Each row is a point on a tangle of strands that fork, close into loops and nearly touch. The rows are in no order.
Points whose rows are less than 54.6 apart are linked; no others are. Some points are linked to none.
Q_113: [  9   0  23 -21  -2   4  -6  26  10   7   8   4  17   4   2  16   4  13
  22  13   8 -31   0  13  14  12  -1  -5  -1   8 -10   0  11  -6  -9 -25
  20  -8  22  -6   2  17  -2   1  10 -16 -10  -4   9]
Q_88: [-25  -9  12  -5   4  13  -9  13   9  -6   5 -22  -5   8 -11  10 -10 -18
  -7 -16   8  11  -1 -22  -7 -11  -3  -5  -9 -17  -6  10  18   7  -8 -20
  10   3 -11   2   2  13  10  -6  -4 -22  -4   6   4]
Q_640: [-12  -9  10  -1   7  12  -9  13   5  -9  15   9  -6   7   2  10  -3   3
  20 -12  -8 -13  -2   1  -4  -4 -13 -15   1  -9   5   5   7  13   1 -19
  30 -10   7  15  16  30  -4 -16  -1 -23  -8 -15   8]
Q_589: [ -2  14   6 -12 -19 -10 -11  17   0  19  -2  -3  10   3  10  17   8   5
  10   7   7 -22   4  10  28  15 -13   3   9   7   2  16  10 -11 -13   4
 -11   3   0 -11 -30   3 -16  -3   8  -4  -7 -13   6]
Q_863: [ -3   7 -13  16   3   6   0 -10   8  -5  12   8 -13  -5  10  10 -13   3
  16  -2 -11 -12   7   3  -5  -3 -19 -10   6   5  28   2 -13  19 -10  -1
  18   8  -4   2  -1  11 -11  -8  -3   2   8  -6  21]
Q_890: [ 19 -15 -15  19  22 -20  -3 -18   0  -5  -2  -3   4  -6 -14 -10  14   1
 -14 -11 -10  33   1  -2   0 -11  -1 -12   7 -13  -4  13 -11 -20   2  14
   1   7   6   8  12  -2   8  20  11  23  12  10  -5]
Q_151: [-16   3  13   2 -19  13  -8  12   9  28   2   0  -7  -1  13  27  -3 -26
  -7  13  -7  -7  -1   0   9  20 -15  -3  12  -2 -24  20   0  24  -1  -5
 -11   0 -14  11 -20  -1 -22   4 -14 -13 -11  -4   9]
Q_702: [  2   8   2  -3 -11 -19  -2  -5  -3   5 -11   2  18   2   1  -1   7  10
  -9  -1   9   9   0  -1   2   5   1  11   2   2  16   4   9  -8 -14  -4
 -12   2   3 -14 -17  -9 -12   4   6  13  -6  -3  -5]
Q_733: [-12  -5  -3  -5  -3  35   2   6 -20 -18   1   7 -10   3  -6  -4   3  -6
  11  14  14  -2   0   2 -11   2  15   7  11 -10  -7 -12 -11  10  46  -1
  26 -17  13   8  17  -3  19 -11 -23 -35   5   3 -10]
Q_498: [ 38 -15 -22   6   6  -4  11   6  -5 -14  -8  13  16 -13  -7 -11   0  21
   8   5  -9  -1 -18  -5  -8 -21  11   7  -3   6  -4  -9   1 -19  35  23
   1  -4  13 -21  10 -19   9   8  17  20  15   9  10]
Q_656: [  5  -9 -18  10  17  -8   3 -15 -10 -11  -1   8  -4   0  -6 -11  12   5
   1  -9 -12  15   1  10  -5 -21 -10   3  -1   3   3  -5   0   8   4   4
  19  -1 -11  -5  17   7   6   2   9   7   6   0   8]
Q_159: [ 11   0 -18   4   8 -20   8 -20   1  -3  -7   6  -8  -1  -5 -14   9  -5
  -9 -13 -12  24   0   6   2 -11 -12  13   1   7  -4   0 -11  16  -5   1
   5  -3  -7  -1   9   0  -4   4   6  14   7   8   7]
Q_373: [ 14   3   1   3   1 -13   7  -1   0  -7 -17  -7  17 -12   6 -15   9  13
  -5  -2   2  16 -10 -10   0 -13   7  20 -14  -2   2  -6  -1 -17   7  10
 -12   3  19  -3  -3 -21   6   9  10  25   4   4 -16]
Q_873: [-16   5  21   3   3  -2   9  11   1  -3  -1 -26  -4   1 -14 -14   1  -9
  -9   0  21   1  -3 -15   2  -4  22  -5 -25 -21   4   1  16 -33   8  -7
 -24   8  -5   4  -7  -3  26   4  -4  -8   5   3 -24]
Q_503: [  3  17 -13   5 -13  -1   5 -23   8  14  -2   1 -17   8   9  -8 -18 -10
   4   2 -17  -9   4   3  10  12 -15  11  12  23  -1 -15 -23  30  -9   6
 -14   8  -6  19  -9  -9 -21   1  -4  17   4  -2  13]
Q_996: [  7   7   4  -1   3 -20   3 -16   1   3 -20  -6  12  -7   4 -14  14   3
 -12  -9   0  32  -1  -4   6  -8   8  17   1  -6  -1   5  -5  -6  -4   9
 -21   4  11   5  -5  -8   0   8  12  30  -3   2 -13]
Q_47: [ -3   8   5   1   9 -17  -2   2  -4  -4  10   0   9   5  -3   7   2  16
   5 -10   4  -3  11   5   3  -5  -5  -2   1  -2  27   1  20 -12 -10  -3
   3   5  -3 -14  -6  13  -4   0  13  -5  -1  -9  13]
Q_205: [ -8  11  10  -3 -19  -1   8 -17  -3  16  -4  -5 -10   6   6 -15   2 -12
 -13   6  -3  -3   0   0   6  11  -2   9   2  10 -10 -16  -8  19 -10   3
 -30   4  -8  10  -9 -12 -12   0 -13   8  -5   6  -3]
Q_677: [-15   3  13   8  16 -10  10   9  -2 -11   0 -20  -4   1  -9 -16   4   8
  -3  -5   9   3   3  -5  -3 -13  11   1 -24 -24  11  -9  22 -30  15   1
 -14   9  -4   5  -4  -1  26   0   6  -7   7   1 -12]
Q_612: [ 11  14   4  -5 -26   8  -1   0   9   6   1   6  -8   7  10 -12 -20  -1
   3  14 -10 -29  13   8  10  18  -7   5   8  27  -7 -19 -16  13 -11   7
 -14  -3   6   2  -9 -18 -15 -12  -9  -3  -2   4   5]
Q_418: [ 15 -11 -21  13   8   0   7  12 -15 -14   4   7  -4 -10   4 -23   4  29
  18   1 -10 -10  -6  11  -2 -22  13   4   1   8   6 -17  14 -13  36  19
  11   0   0 -13  10  -4  10  -4  13  12  11  -3  14]
Q_917: [ 19   5  -6  -6 -21 -13   2  12   5  -2  -1   9  14  -3  15  -4  -6  25
   6  10   8 -20  -1  -5  10   6   7   7   2  19  19  -7   7  -9  -9  -3
 -10   3  12 -22 -14 -14 -12  -3   2  15   3  -6  11]
Q_372: [ 10 -14 -23   2  21   7   1  -9 -14 -17   9  12  10   5 -22   5   9  13
   2  12   9   5  -7   9 -25  -8   6 -12   0  13  -3 -12  -1 -10  18   6
  28 -12  -4 -14  27  -1  19  10  -3  -3   3   2   1]
Q_875: [ 21   4 -10  -1  -5 -15   2   3  -2  -8  -6  10  17  -5  12 -11   0  26
   7   4  -3  -3  -3  -5   0  -9   7  12  -2  14  20  -6   3  -8   0   3
  -3   6  16 -19  -2 -13  -3   2  12  22   9  -2   8]
Q_514: [ -3  -4  -8   5  21 -27 -11 -20   6  -6   3  -2   0   4  -9  -1   6  -6
 -16 -31  -1  39  18  -6  -2  -9   5  -9   1 -25   8  25   7 -17  -3   8
  -7  11  -9  16   0  15   6  20   6  10   3  -7  -9]
Q_979: [-11  -9  -1  10  21  -9  -8  -7   5  -1  17  -3   4   4 -13  17  -4  -9
 -18 -21   7  21   7 -14  -7   1  -2 -23  -1 -19  15  17  15 -19  -6  -6
   0   4 -20   4   2   9   5  19  -5   2   5  -5   4]
Q_136: [ 17  -6 -35 -13   7   3   0  -8 -21 -19 -13  12   9  -1 -20   2  12  -4
   1   6   8  15 -30  11 -17 -10  12   8  -4  11 -21   3  -8  -5  10  17
  28 -19   8  -9  19 -12   9   6  11   9  -5   2 -10]
Q_700: [ -6   4  24 -21   6  -2 -10  26   8   6   7  -8  19   7  -7  24   5   1
  12   3  16 -13   0   2   5   7  -6  -1  -3   0 -11   6  21  -8  -4 -26
  15  -1   9 -11   1  14   6   9  14 -19 -11  -4  15]
Q_192: [-12  -7 -13  14  25   1   0  -7  -2 -13   7   6 -13  -1   0   5   1   0
   6 -18  -9  13   7   0 -17 -13 -20  -5  -9 -14  23   5   9  17   1  -2
  20   5 -16   3   9  17   4  -4  -6  -2   2  -9  14]
Q_57: [ -9  -4  -3   7   9   8  -3   0   1  -8  11  10  -8   1   1  10  -7   2
  11  -7  -6  -3   4   3 -10  -8 -18 -10   0  -1  16  -1   2  15  -5 -14
  25  -2  -3   2  12  18  -1 -12  -9 -12  -3  -5  13]
Q_718: [-13   2   3   2 -23   2  -3   0   6  20   6   6 -10  -2  -3  16 -10 -25
 -14   9  -5   6   2   5   2  21 -10   2  12   6 -17  10  -4  27 -10 -11
 -18 -11 -14  12 -13  -4 -31   6 -22  -2  -9  -1   7]
Q_869: [-26  -2  18  -2   1   6   7 -22  -1  16  -7 -11 -17   3   8  -7   7 -20
 -13  -9   5  14  -5 -19   4  -4  12  -2  -8 -21  -4   6 -10  11 -10  -2
 -31   9 -22  20  -7  11   0   2 -15  14  -7  -2  -7]
Q_86: [-14  -1   2 -11  -5  17   5  13 -14 -12   3   1  -3   4  -7  -6   5   2
   9  11  15  -6  -2   2  -6  -3  11   4  -1  -2  -9 -19  -1   6  22  -7
  17 -13  11  -1  16  -5  19 -15  -8 -32   6   5 -20]
Q_342: [-26  -5   9   5  -4   7  -2  -3   3  13  -6  -5  -8   2   4  19  -7 -26
 -17  -8   6  11  -2 -14   8  -1   3 -12  -1 -21   6  18   9   5  -5  -6
 -17   7 -27   5 -17  11 -11   7  -7  -3  -7  -8  -4]
Q_897: [ 11   4   0   6  19 -26  -8  -5   2  -3   2   8  28  -1  -4  12   0  32
   0  -2   7  14   8 -10  -4   3  10  -3  11  -7  26   9  17 -34  -3   6
 -10  10   8  -8 -10   0   1  14  12  21   7 -13   7]
Q_62: [  7  11  15 -19 -10   0 -12  24   9  17   6  -3  15   1   7  22   8   9
  15  14   4 -30   6  13  24  19  -9  -3   4  12  -6  11   6  -7 -13 -10
   5   1  10 -11 -18   6  -8   6   6  -8 -12  -6  18]
Q_258: [-20   1  21   0 -13  -2  10 -20  -4  20  -7  -8  -8   4  11 -11   7 -12
 -15   5   3   7  -3  -5  10   3  16   4  -4  -6 -10  -6  -8   8  -7   2
 -38   6 -14  12 -12  -2 -10   1 -14  13  -7   3 -15]
Q_326: [ -7   4  21 -11  -9   0  -5  18   2   6   4 -11   8   5  -4  12   2  -2
  -3   1  10 -13   4   2   8   8 -10  -1   1   2  -4   3  12   2 -11 -15
   5  -2   2  -9  -7   7  -2  -5   1 -21  -8   0   4]
Q_776: [ -4   6  -9  12  -3  13  -4  -9   7  -7  10   3 -16  -3  16  -8 -13   6
  28   2 -20 -27   9  12  -1  -7 -13  -4   5   7  14 -10 -18  15  -8   8
  20   7  -2  11   2   7   1 -21   5   1   8 -11  10]
Q_262: [-15   3  27  13  -1  26   5  21   2  11   3  -3  -5 -13  15  14 -13 -24
 -13  12   5 -17   2 -17   9  20  -7  -8   3  -7   0   6   9   7   7 -10
   4  14  -1  -3 -11  -2   9   1 -18 -21  -6   0  10]
Q_36: [-10   3   5 -16  -8   4  18   2  -9  -7  -6 -19  -6  -1  -3 -15   9   1
  -5   5  17   0  -4  -5  -4  -1  16  16 -20  -3 -14 -18  -3  -2   4  -1
  -9  -2   5  -5  -2 -15  24  -9  -4 -12   3  15 -29]
Q_708: [ 19   3 -15 -17 -10  -8   1  -4  -9  -9 -13  16   9   9   1  -9  -4   7
   5  12  -1   0 -10  11  -8  -2  -2  15  -2  20  -2 -17 -10  14  -8   0
   7  -7  16 -19  11 -14 -11   2   7  12  -3   4  -1]
Q_294: [ 16  -7 -24  -5   9   4   1   2 -21 -19  -4  21   8  -1 -13  -7  11  15
  11  14   7  -6 -17   9 -11 -10  14   0   1  17  -2 -17   0  -7  23  13
  24 -13   8 -20  23  -6   8   4   7   5   3  -5   2]
Q_501: [ -2  11   4   0 -14 -17  -2   5   0  13  -3   6  13   0  10  10   4  15
  -1   4   9  -7   3   2  17  10   5   1  12   7  18  10  15 -16  -6   2
 -16   5  -3 -14 -25   1 -19   1   4   6  -1  -9   6]
Q_567: [ 23  -2  -5   9  -1 -10   0   0   5  -4 -11  -3  25 -10   4  -4   2   7
 -11   7   8  17 -14 -15  -6   2  19   7  -7   0   3   0  -8 -31   3  11
 -19   4  23   1  -2 -33  -2  22  -1  30   8   4 -21]
Q_245: [  8  -5  -7  -1   4  -1  21  -3  -9  -7 -14  -3  -8  -9   5 -25  14  12
   6  -6  -3  -2  -5   4   3 -22   6  17  -9   0  -7 -25   1  -6  23  15
  -5  -4   7  -9   5  -8  16  -6  14  13   6   7  -1]
Q_510: [ 12   7   2  -7 -21  -3  -1  11  10   0   7   4   3   0  14  -4  -9  16
  15  10   1 -32  11   6  15   9  -2  -4   1  22  10 -10  -2  -4 -17   2
   1   2   7 -11 -11  -2 -11 -12   4   0   4  -3   8]
Q_516: [  8   5  -9   3 -15   4   0   0   5  -6   7   4 -10   2  20 -19 -11  13
  22   3 -13 -34  11   9   9  -5  -1  -1   3  20   9 -20 -13   5  -4   7
   6   6   1  -5   1  -2   1 -18   7   1  12  -3   8]
Q_471: [-11   4   3  -2 -16   6   1 -12   6   8  -1  -5 -12   5   0  -1  -5 -21
 -14   3  -5   7   2  -2  -2   9 -11   7   3   3  -9  -4  -9  32 -15  -8
 -16  -3 -13  15  -5  -6 -13  -3 -24  -2  -7   4   3]
Q_868: [-13  -7 -11   6  25 -10   3 -15   3 -14   2  -1 -13  -3  -3  -7   8  -9
  -6 -29 -11  32  11  -6 -11 -19 -15   0 -11 -18   9  12   5  13  -3   1
   8   5 -19   8   8  13  11   6  -2   5   5  -5   7]
Q_634: [  9   0  29  -9  -8  31  -9  11  20  20  -3  -5 -12   2  13  10  -9 -11
   4  -1 -27 -27   4 -14   0  22 -18   2   0 -10 -26  24 -17  17  -4 -17
   5  -5   3  31  -9   5  -2 -21   3 -26 -15   1   2]
Q_259: [  2 -16 -17   8  16  18   0  -9 -15 -16   0  16  -4   3 -13  -1   5   1
   1   7   2   1  -4  13 -19 -10  -1  -6   3  11  -3 -10  -8   9  25   1
  30  -8  -5  -8  28  -1  10   1 -15  -7   3   5   9]
Q_581: [ -7   3   2   4 -12 -12  -4 -12  -4  12  -2   0   9  -1  -5  -2   1  -3
 -20   0   7  17  -1   1   2   9  10  -4   6   3   3   4   0  -5 -12  -5
 -20   0  -9  -6  -7 -11 -17  11  -7  10  -5   3 -11]
Q_974: [ -2 -12 -12   5  23   4  14 -16 -13 -11  -7  -5 -14  -7  -5 -16  22  -6
   5 -17 -11  21  -4  13  -2 -27  -5  15   1 -12  -9  -5   5   8  13  15
   9  -8 -11   3  15  14  13  -7  18   9   0   1   4]
Q_173: [-23  -2  23   5   1  12  11   5  -3   1   1 -24 -11  -4  -5 -10  -2 -19
 -16   5  13  -4  -1 -20   6   1  17  -4 -15 -17   3  -3   9 -12   5 -11
 -20   7 -13  -3  -8  -4  18   1 -16 -14   2   5 -16]
Q_877: [  2 -18 -15   9  23 -18 -13 -13   7  -5  16  -7  -1   6 -12   0   5 -12
 -16 -27   3  32   7 -11 -10   2   5 -23  -5 -19   7  27   2 -20 -15   1
  -2   7 -11  15   8   7   8  25  -7   9  12   1 -10]
Q_837: [ 11   3  25 -11 -21  16  -8   9  14  16   5  -1  -6   4   2   7  -6 -11
  -1   7 -19 -23  10   4   4  20 -17   4   3   6 -26  10 -14  17 -11 -14
  -3 -13   8  23  -6  -1 -15 -12  -6 -27 -15  10   4]
Q_521: [ 10   5  23 -15 -18   8 -13  18  14  18   7  -1   4   1   4  15   1   3
  11  10  -7 -30   8  12  16  19 -15  -2   4  11 -17  11  -6   6 -16 -12
   4  -6  11   6 -11   4 -16  -2  -1 -20 -14   3   9]
Q_944: [  7   5   3  -9 -17   6   5   2  -1  -3  -2   7  -6   8   5 -15  -7   4
   4  11   0 -19   5   9   3   5  -7   9  -1  18  -7 -27 -12  14  -4   2
   0  -4  10  -5   5 -11  -2 -14  -5 -14   0  10  -6]
Q_24: [  3   0  22 -22 -18   5  -6  20   3   4   3  -8  10   3  -4   6  -2  -1
   0   9   9  -8  -2   3  -1  13  -4   5  -1   5 -22   4   4  11  -9 -25
   6 -12  16  -1   1   2  -7  -7   0 -31 -14  12  -2]
Q_725: [ -2   3   5 -11  -8   2   9  15  -9 -10  -1   1  -4   4   3 -11   3  10
   8   9  10 -19   1   6   2  -2   2   8  -8   8  -3 -24   1   6   3  -5
  10  -8  10  -7   6  -5  11 -19   2 -21   1  -3 -14]
Q_940: [-19   0  32   1  -1  23   7  21   2   3   5 -18  -7  -6   1   3  -7 -27
 -16  11   8  -7   1 -22   8  11   4  -3  -3 -11  -8   2  10   1   4 -14
  -4   8  -6  -5  -9  -4  15   1 -16 -27   1   7  -7]
Q_376: [-21   5   0 -18  -1 -14 -15  11  -3  17  -2  -4  16  10  -8  28   5 -13
  -8 -10  17  10   1  -3  17   9  -7   2   6 -10  -3  27  25 -18  -1  -5
 -12   4 -16 -10 -20  14  -9  14  14  -4 -13 -12   3]
Q_958: [ 17 -20 -23  12  24 -10   3 -15 -13 -12   3   1   6  -2 -18  -5  16   5
  -7  -9  -5  24  -6   6 -15 -13  -3  -5  -3  -5  -7   6  -1 -12   6  10
  17  -2  -4  -5  19  -1  13  11  14  10  12  10  -1]
Q_832: [  2   1 -14  -8  -5  -5   9 -15  -7  -4 -12  -1  -7   4  -5 -15   7  -6
  -5  -3  -2  12  -6  10  -4 -11  -8  16  -4  11 -15 -16 -13  22  -6   0
   1  -9  -1  -3  16  -7   2  -1   4   3  -3  12  -3]
Q_949: [ 19  -1 -14   2  -6 -10  -5 -10  -3   5  -4  -1  19  -1  -4   0   0  -2
 -21  10   9  20 -15  -2 -17  16  20   5   0   3  -5   6  -9 -22 -15   2
 -21   1  15   0  -2 -30 -14  23  -2  28   0  13 -23]
Q_32: [ -8   5  10   9  14 -17  10  15   0 -10   5  -3  12   1 -11  -5  -2  19
   3  -2  16  -4   0  -5  -4  -3   6   2 -19 -11  18  -7  31 -36   6  -3
  -9   4   2  -7  -6  -6  17   2  11  -3   6  -5  -3]
Q_435: [ -2   6  18   2   7 -16  -5 -12   5   8 -20  -6  11  -9   6  -7  12  -2
  -9 -10   4  34   6  -2  17 -13  23   7   1 -15  -7   6 -12 -17   1  16
 -32  12  10  15  -3   3   1   7   5  37  -5  -8 -22]
Q_772: [ -5   7   4  -7   9  -9 -11   7   2  -9  17   5   2   7   0  12   0  15
  20  -8  -3 -12  12  13   2  -6  -8  -7   2  -1  21   1  14   1 -14  -6
  20   0   1  -6   3  32  -9  -7  15  -8  -3 -17  13]
Q_490: [ -4   0 -11   9  26 -28  -2 -19   2 -12   8   5  -4   0  -9   2   7   8
  -9 -26 -11  30  17  -4  -6 -16  -9  -3   0 -18  18  15  12  -4  -2   5
   7  10 -12   4   2  16   4  13   8   3   4  -9   7]
Q_496: [ -7   3 -12 -30 -17   4   3  -2  -9  -7  -7 -10   0   3  -8  -6   2  -5
   2   6   9  13 -12   7 -19  -4   8  21 -12   7 -26  -9  -7  22 -12  -4
   5 -13  14   4  11 -15   9  -7   0  -8 -13  18 -25]
Q_591: [-11   8  23   7   0  10   7  16   4   1   0 -16 -17   2  16   0  -6  -4
  -2   1  -6 -34  10  -6   9   4 -10   0  -4  -9   7 -11   6   0   0  -1
  -1   9  -6   5 -14   7  17 -24 -11 -20   8  -5  -3]
Q_434: [ -1  13 -18   7 -14   1   2 -13  21  12   2   7 -20   1   4  10 -24 -12
   4   1 -14  -5   2   3   2  23 -24   3  11  17   7   3 -25  38 -10  -1
  -4   1  -6  25 -11  -2 -26  -3 -16   9   4  -8  14]
Q_216: [ 27 -20  -8  18  20  -2   0 -14   2  -6  -9 -17   2 -15 -20 -10  14  -7
  -3  -9  -9  35  -4   2   5 -18   3  -8   2 -18 -13   8 -15 -24   5  25
  -7  -4  13  11  11  -1  13  12  16  24   7  19  -9]
Q_110: [-11   0   4 -10   9  -1 -13  16  -6 -10  16  10   3  11  -9   2   6  11
  24  -4   5 -11  -1  10  -2  -5  -3 -10   4  -4   7  -7  18   4  -1 -13
  29 -13  10   6  18  29  -2 -13   9 -15  -8 -18   0]
Q_227: [  2   1  28  -6  -4  22  -7  16  11   7   2  -5  -8   6  13   8 -10  -4
   9   0 -15 -29   8  -6   4   9 -15  -2   1  -8 -11   6  -9  10  -2 -14
  16  -4   7  19  -1  11   3 -26   0 -31  -4   0  -4]
Q_876: [  7   5  -6  -1   3 -13   1  -1  -9  -6   3   9  10   3   1  -6   5  21
   7   0   3  -4   2   5  -4  -5   0   2  -1   9  18 -10   8  -2 -10  -2
   9   2   5 -20   6   2  -3  -2  11   5   3  -3   6]
Q_644: [  1   3  10  12   3 -19   4   9   5  -3   0   4  23  -4  -1   2  -2  27
  -3   0  13   3   2 -11   3   0  12   0  -5  -4  22   2  24 -38   5   2
 -18   9   7  -7 -12  -6   2   8   4  14   7 -11   1]
Q_401: [-20  11  17   5 -13  10   2  -1   7  28  -8  -4 -13   4  25  23  -2 -16
  -3   3  -4 -20   1  -1  17   8 -10  -6   7  -8   4  16   5   7   0  13
 -21   9 -24  10 -33  14 -14  -7  -1  -6   0 -14  -2]
Q_985: [  2   0 -28 -23  -4   9   3  -7 -18 -13 -10   3   6  -3 -16  -2   4  -6
   6   5  13  15 -22  11 -18  -6  16  14  -9  11 -24  -6 -10   7   4   8
  19 -15  14  -7  18 -17  11  -1   3  -6  -6  12 -23]
Q_17: [ -6   6 -13   8  -4   1   5   0  22  10   4  14 -15 -12   5  22 -18 -13
  -2  -5  -4   6   0  -1  -7  24 -25 -13   6   8  16  15 -14  36  -5  -9
   2  -3  -3  14  -8   5 -19  -3 -21   5   3  -7  21]
Q_660: [  8   2 -10  -6  -9  -3   3  -8  -6  -1  -2  -9  12  -4 -11  -5   1  -3
 -17   5  14  18  -8   1 -17   7  13   8 -11   7  -6  -2  -6  -9 -15  -4
  -8  -1   9  -9   3 -27  -1  14  -1   7  -3  19 -20]
Q_755: [ 36  -6 -22   7   6  -8   3  -5  -3  -2  -5  14  21  -9  -6 -11  -6  18
  -8  10  -9   4 -11 -11  -7  -8  13  -2   4  14   2  -8 -13 -17  21  15
  -8   3  12 -25  12 -23   6  19   6  22  14  16  12]
Q_146: [  2  19   5 -11 -20 -12  -4  -1   8  13  -7  -7   0   9  12   0   7   7
  12  -2  -2 -18  15   7  18  10 -14   7   9   7  12  10   0   1 -19  12
 -16   6  -3   0 -33   8 -17 -16  15   2  -6 -12  -3]
Q_543: [ 26 -12 -24   4   6   7   9   5 -16 -15  -8  19   1  -6  -5 -17   1  16
  10   8  -1 -12 -13   7  -6 -18  19   4   3  14  -6 -15   3 -10  41  24
  14  -9   3 -25  14 -10  10   4  10   9  11   4  13]
Q_277: [ 27 -21 -33   3  16  -1   8 -14 -15 -16  -8   3   9  -4 -21   0  15  -5
  -3  -1   2  23 -22  11 -16 -13   4   0  -1  -1 -19   7  -7 -15  11  23
  24 -13   4  -6  17  -7  13   7  22  14   8  14  -8]
Q_213: [ -2   0  25 -14  -8  14  -3  22   0  -2   4  -4  -1   9   4   0  -1  -1
   7   6   2 -21   0  -2   5   5  -2   0   3  -5 -15  -4   0   7   3 -20
  15 -13  15  10  11  10   3 -21   0 -39  -3   1 -13]
Q_810: [ -4  -2  -1   9   2  16   6   9  21   7   5  15  -9 -15   8  27 -17 -11
   3  -8  -4   0  -3  -8 -13  19 -26 -21  -2  -2   8  16  -6  29  -2 -18
  15  -3   6   9   2  10  -5  -7 -17 -10  -9  -1  27]
Q_986: [ 25  -2 -14  12   8 -25  -8 -15  -1   7  -5  18  21  -2  -4   0  -3  15
 -19  10  -9  16  -7 -14  -3  11  20 -14  23  12   2   2 -16 -17   3   6
 -16   8   3  -5   5 -12 -12  22  -1  34  13  12   0]
Q_649: [-19 -12  -5  -3  -1  26  -2  -1   7   4  12 -22 -16  -2 -15  -7  -8 -27
 -15  -3   5  25   0 -21 -13  -3  15  -7 -15 -10  -8  13  -5   8 -12 -13
  -7   5 -12   7   4  -7  13   7 -25  -4  -6  18 -18]
Q_720: [ 15  13 -15   2 -15   5   0 -15   6   4  -1   9 -11  11   7 -19 -26  -6
   6  11 -18 -17   3   8   7   6  -9   8  11  32  -5 -21 -24  23  -6   8
  -9   5   4   0   0 -16 -15   2  -4   6   9   8  17]
Q_141: [-27 -12   1  -1   5   0 -10   9  11  14   5   0  -1   2  -3  32  -7 -28
 -17 -16   9  21   0 -12   5   7   3 -15   1 -14  -1  31  14  -5   0 -11
  -7   1 -31   0  -9  10 -14  21  -9   0  -4  -9   5]
Q_343: [-17  13  22  14  -6  22   2  14   6  21  -3  -5 -11  -8  24  26 -13 -22
  -5   7  -1 -25   1  -9  12  17 -12 -14   3 -10   4  18   7  10   2   8
  -2  15 -11   9 -23   7   0  -5  -6 -11  -6 -10   9]
Q_395: [ -5   6   0   0   1   3 -12   1  18  -9  23   4  -5   0   6  17 -10  13
  29  -4 -12 -25  15  17   6  -2 -12 -18   7   1  20   8  -7   3 -18  -1
  27   0   1   2  -1  32 -15  -7  14  -3   1 -14  16]
Q_696: [-11   3  -1   9   7   3  -2  12  -7 -12  14  -1 -12   3  11 -11  -3  16
  22   1 -11 -26   9  13  -2 -10  -2  -3  -2  -3  18 -18  10  -3   5   3
  19   4  -2   2   4  13   8 -22   5 -15   6 -14   4]
Q_309: [  6  -8  -5   9  -4 -20 -10 -13  -3  13  -8  11  16   0  -2   6  -1   2
 -18   3   5  24  -2   2  -5  18  24  -6  14   0  -6  11  -5 -18  -8  -3
 -27   2  -2   1  -5 -14 -24  19  -3  26   1   4 -23]
Q_404: [ -6   7  10  12  -2  10   3  19   6  -7  16  -6 -13  -2  18   1 -14   9
  17   3  -8 -40  12   6   8   1  -7  -5  -1   0  13 -10   6  -9  -2  -1
  14   8   0   0  -8   8  10 -24  -4 -19   9 -10   8]
Q_692: [ 26   0 -11   6   0 -15   0  -6   1   2   2  15  21  -5   0  -2  -7  26
 -11  13  -1   1  -5 -14  -4   8  18  -9  11  20  15  -8  -3 -21   6   1
 -15   5   7 -23   6 -19  -2  17  -5  24  13   7  11]
Q_632: [  0   7  -8 -23 -13   5  10 -10  -9  -3 -12  -5  -9   7  -2 -17   1  -8
  -3   9   2   3  -8  11  -8  -1   0  24  -7  14 -30 -24 -16  25  -7   6
 -10 -12  10   1  12 -17   3  -4  -2  -3  -9  19  -9]
Q_85: [ -1  -3 -13   9  14   3  -1   8 -18 -15  12   8  -4   0   0 -15   5  22
  21   5  -3 -12  -1  17  -7 -13   7  -4   1   5  15 -20  14  -8  18   7
  23   0  -3 -10  16   5   8  -9   4  -4   5 -10   8]
Q_112: [ 14 -19  -5  13  24   1  11 -19  -6  -8 -12 -12  -3 -16 -15 -15  18   1
   1 -14 -12  27  -5   9   2 -29   0   7   1 -14 -11  -5  -3 -12  15  20
  -2  -7   1   0   9   4  13  -1  22  17   5  13  -2]
Q_451: [-11   0  19   9  14 -13  -7 -22   2  11 -14  -4  -2  -3   3  -1   6 -11
  -7 -13   0  34  14  -6  13 -17  22  -8   2 -22  -1  10 -14 -13   5  10
 -27  12 -10  23   2  13   0  12  -2  24  -3 -10 -21]
Q_909: [-28  -5  13  -2  -5  21   3  -3   2  10  -7 -14 -17  -2   5   5  -8 -31
 -16  -4   4  12  -3 -24  -1   4   5  -8 -10 -21  -4  10   2  19 -12  -8
 -20  10 -23  11  -9   8   3  -3 -20   1 -13  -1  -7]
Q_370: [-16  10  24  -6 -17   9  -8   9   5  20  -4 -15  -5   8   9  13   3 -21
  -9   1  -2 -13   2  -5  15  13 -13  -1   6  -4 -12  11   6  13  -9   1
 -15   2 -20   9 -23   8 -12  -8  -8 -14 -10  -5   0]
Q_452: [ -6 -13 -11   5   4  32  -4  -4 -14 -17  -5  19 -12   5  -6  -5   2  -6
  11   9   5  -5  -5  10 -16  -5   3  -1  12   1  -5  -6 -13  19  36  -1
  30 -16  10   6  25   2  12  -9 -23 -19  -6   0   6]

A piece is all that can be reached along the links. How many separate loops has the piece of each point below (a circle has one, a figure eight two, a Y none), and how many tips (points with one link)?
Q_755 -> loops 0, tips 3
Q_342 -> loops 0, tips 2
Q_776 -> loops 1, tips 2
Q_146 -> loops 1, tips 3
Q_958 -> loops 2, tips 0

A tip is a point with one link. Name the tips that can be reached along the links from each point below, in the order of the rows.
Q_909 -> Q_897, Q_141
Q_640 -> Q_979, Q_395
Q_17 -> Q_591, Q_810, Q_986
Q_949 -> Q_660, Q_146, Q_451
